Each scene shows the same named points in several views. A view is turned or mirrored, and shifted as a whole, has a little noise and may leave points out.
In the rows, zero is written as 128.

Scene 1
View 1
difu: [134 152 121 187 145  91 117 125 105 180 128 164 137 120]
Nasez: [165 171 123 196 145  89 126 129 114 194 154 174 138  98]
Zoza: [129 150 115 185 139  90 119 129 108 187 123 156 134 113]
nerab: [131  47 148 132 154 128  50 169  86  86  83 165 197 139]
foliz: [152 119 153 170 151 116  84 152  87 113 120 162 158 121]
tefeg: [152 147 141 187 148 107 105 141  96 141 132 162 144 117]
lak: [139 119 116 189 155  90  99 120 108 180 117 193 157 127]
dedu: [143 142 121 162 131  93 117 152 107 169 133 139 150  92]
bemi: [155 187 141 179 122  99 131 150  95 154 146 123 119  92]
kis: [147 126 123 175 149  98 104 140 112 172 127 171 159 111]
gis: [133 155 143 119  92 107 131 201  86 126 124  60 133  66]
mis: [105 133 111 124  93  93 129 180  99 166 107  81 137  86]
Linuk: [185 113 130 153 147 109  94 176 126 168 148 166 200  73]
View 2
Linuk: [109 118 133 168 119 125 147  74  88 199 151 144 128 100]
kis: [124 108 109 125 160 126 149  93 109 164 120 145 145 114]
tefeg: [128 119 100 141 168 134 151 110 109 147 127 168 119 110]
Nasez: [114  88 104 117 182 112 129  80  87 158 172 178 181 100]
dedu: [130 108 107 132 148  91 166 113 106 162 136 136 135 104]
difu: [136 106 102 119 165 103 161 113 116 150 126 140 144 107]
Zoza: [133 100  98 104 172 103 153 113 111 149 128 146 158 111]
nerab: [132 155 123 166 103 195 165  81 144 197  46 113  66 124]
gis: [146 141 111 171 117  44 220 177 106 160 145 112  72 100]
lak: [127 100 103 111 166 141 132  81 123 160 109 146 160 112]
foliz: [129 137 106 158 152 155 155 112 119 157 103 160  98 116]
bemi: [136 112  95 142 174  74 172 150 101 136 161 169 124 101]
View 3
nerab: [161  68 128 167 104 174 131 193 138 177 112 127  46  21]
kis: [151 123  98 129 124 147  80 135 137 153 164  83 100  99]
dedu: [151 152 109 133 136 143 106 118 140 144 143  85 107 119]
foliz: [128  99 113 141 136 180 110 149 145 159 150  95  59  83]
lak: [148  97  89 129 113 135  70 143 133 158 176  70 113 101]
Zoza: [149 120 101 129 127 137  90 110 134 145 159  63 115 130]
gis: [146 193 156 148 160 172 182  96 148 128  84 106  65 136]
tefeg: [124 115 104 129 141 166  98 130 148 149 168  79  80 112]
Linuk: [163 182 105 131 145 151  85 157 141 167 169 125  91  69]
bemi: [106 149 108 118 164 170 106  85 151 128 173  58  89 166]
mis: [173 168 146 149 122 137 166 101 132 131  79  88 104 131]
difu: [147 132 111 130 135 144  98 119 139 141 151  72 107 121]
Nasez: [131 151  93 113 149 143  68 112 142 146 192  68 114 137]
View 4
lak: [116 138 155 110 126 119 162 152  85 111 125 108 169 119]
nerab: [ 88  54 160  58 110  91 160 171 129 203 159  61 136 169]
tefeg: [102 148 105 114 139 126 163 149 122 124 125  99 158 134]
mis: [120 148  74 136  81  69  84 130 118 195 150 147 161 122]
Linuk: [128 110 128 101 147 119 100 175 123 123 141 126 187 183]
bemi: [111 176  51 143 141 114 127 131 140 126 121 132 163 128]
kis: [118 139 135 114 131 117 143 152 100 121 130 113 170 134]
dedu: [124 149 106 127 125 106 118 144 109 135 133 134 171 132]
gis: [114 143  26 131 107  77  79 132 162 200 149 140 155 149]
Zoza: [118 166 120 131 119 112 146 136  94 119 123 126 170 103]
difu: [116 154 107 127 119 109 135 140 108 133 127 123 168 121]
Nasez: [124 171 106 133 147 132 139 149 106  82 115 132 184 128]
foliz: [ 98 118 110  89 134 118 164 156 139 148 133  83 145 147]
View 5
mis: [128 188 143 139 138 156 118 182 158 104 171 117 153 163]
Zoza: [ 95 135 147 169  99 135 136 148 150 172 109 106 114 140]
difu: [109 146 151 159 111 138 136 141 144 161 120 112 121 147]
tefeg: [107 144 142 147 109 126 144 107 135 165 103 138 108 145]
lak: [106 124 144 189  89 101 123 124 133 180 112 117 114 125]
foliz: [119 149 125 148 115 101 132  87 129 141 117 166 110 138]
Linuk: [146 165 180 158 112 125 111  88  85 171 129 117 141 132]
dedu: [118 158 161 152 114 143 130 138 133 155 128 112 129 146]
nerab: [145 160  96 173 116  47  92  68 121 101 166 192 126 115]
bemi: [104 164 165 115 129 172 165 139 148 162 100 122 112 167]
View 6
foliz: [132 142 128 137 174 154 102  75 131 107 121  98 110 127]
lak: [111 108 110 113 138 203 118  76 145 126  84  84 132 112]
Zoza: [102 100 129  99 132 163 109  54 126 127  68  87 153 126]
Linuk: [119 146  92 106 190 179 202  82 137 113  91 108 149 139]
bemi: [123 120 156  81 169 114 112  36  92 123  80  97 168 153]
mis: [ 98 145 147 137 121  70 109  57 121  88  23 119 159 141]
gis: [118 164 164 132 164  37 113  44 101  83  57 131 157 163]
dedu: [110 128 126 109 147 138 135  66 126 113  63 101 154 135]
Nasez: [114 104 126  72 164 177 141  46 115 138  80  84 170 137]
nerab: [131 180  92 208 168 167 115 123 180  70 127 120  57 102]
kis: [113 118 115 109 150 174 127  70 138 124  85  92 140 122]
tefeg: [125 123 132 107 165 162 109  58 123 123 111  93 135 131]

Which points are out of place in each view (at most two, in the order of its rows)? Write - if all are in place.
view 1: difu
view 2: Nasez
view 3: bemi
view 4: -
view 5: -
view 6: Linuk, nerab
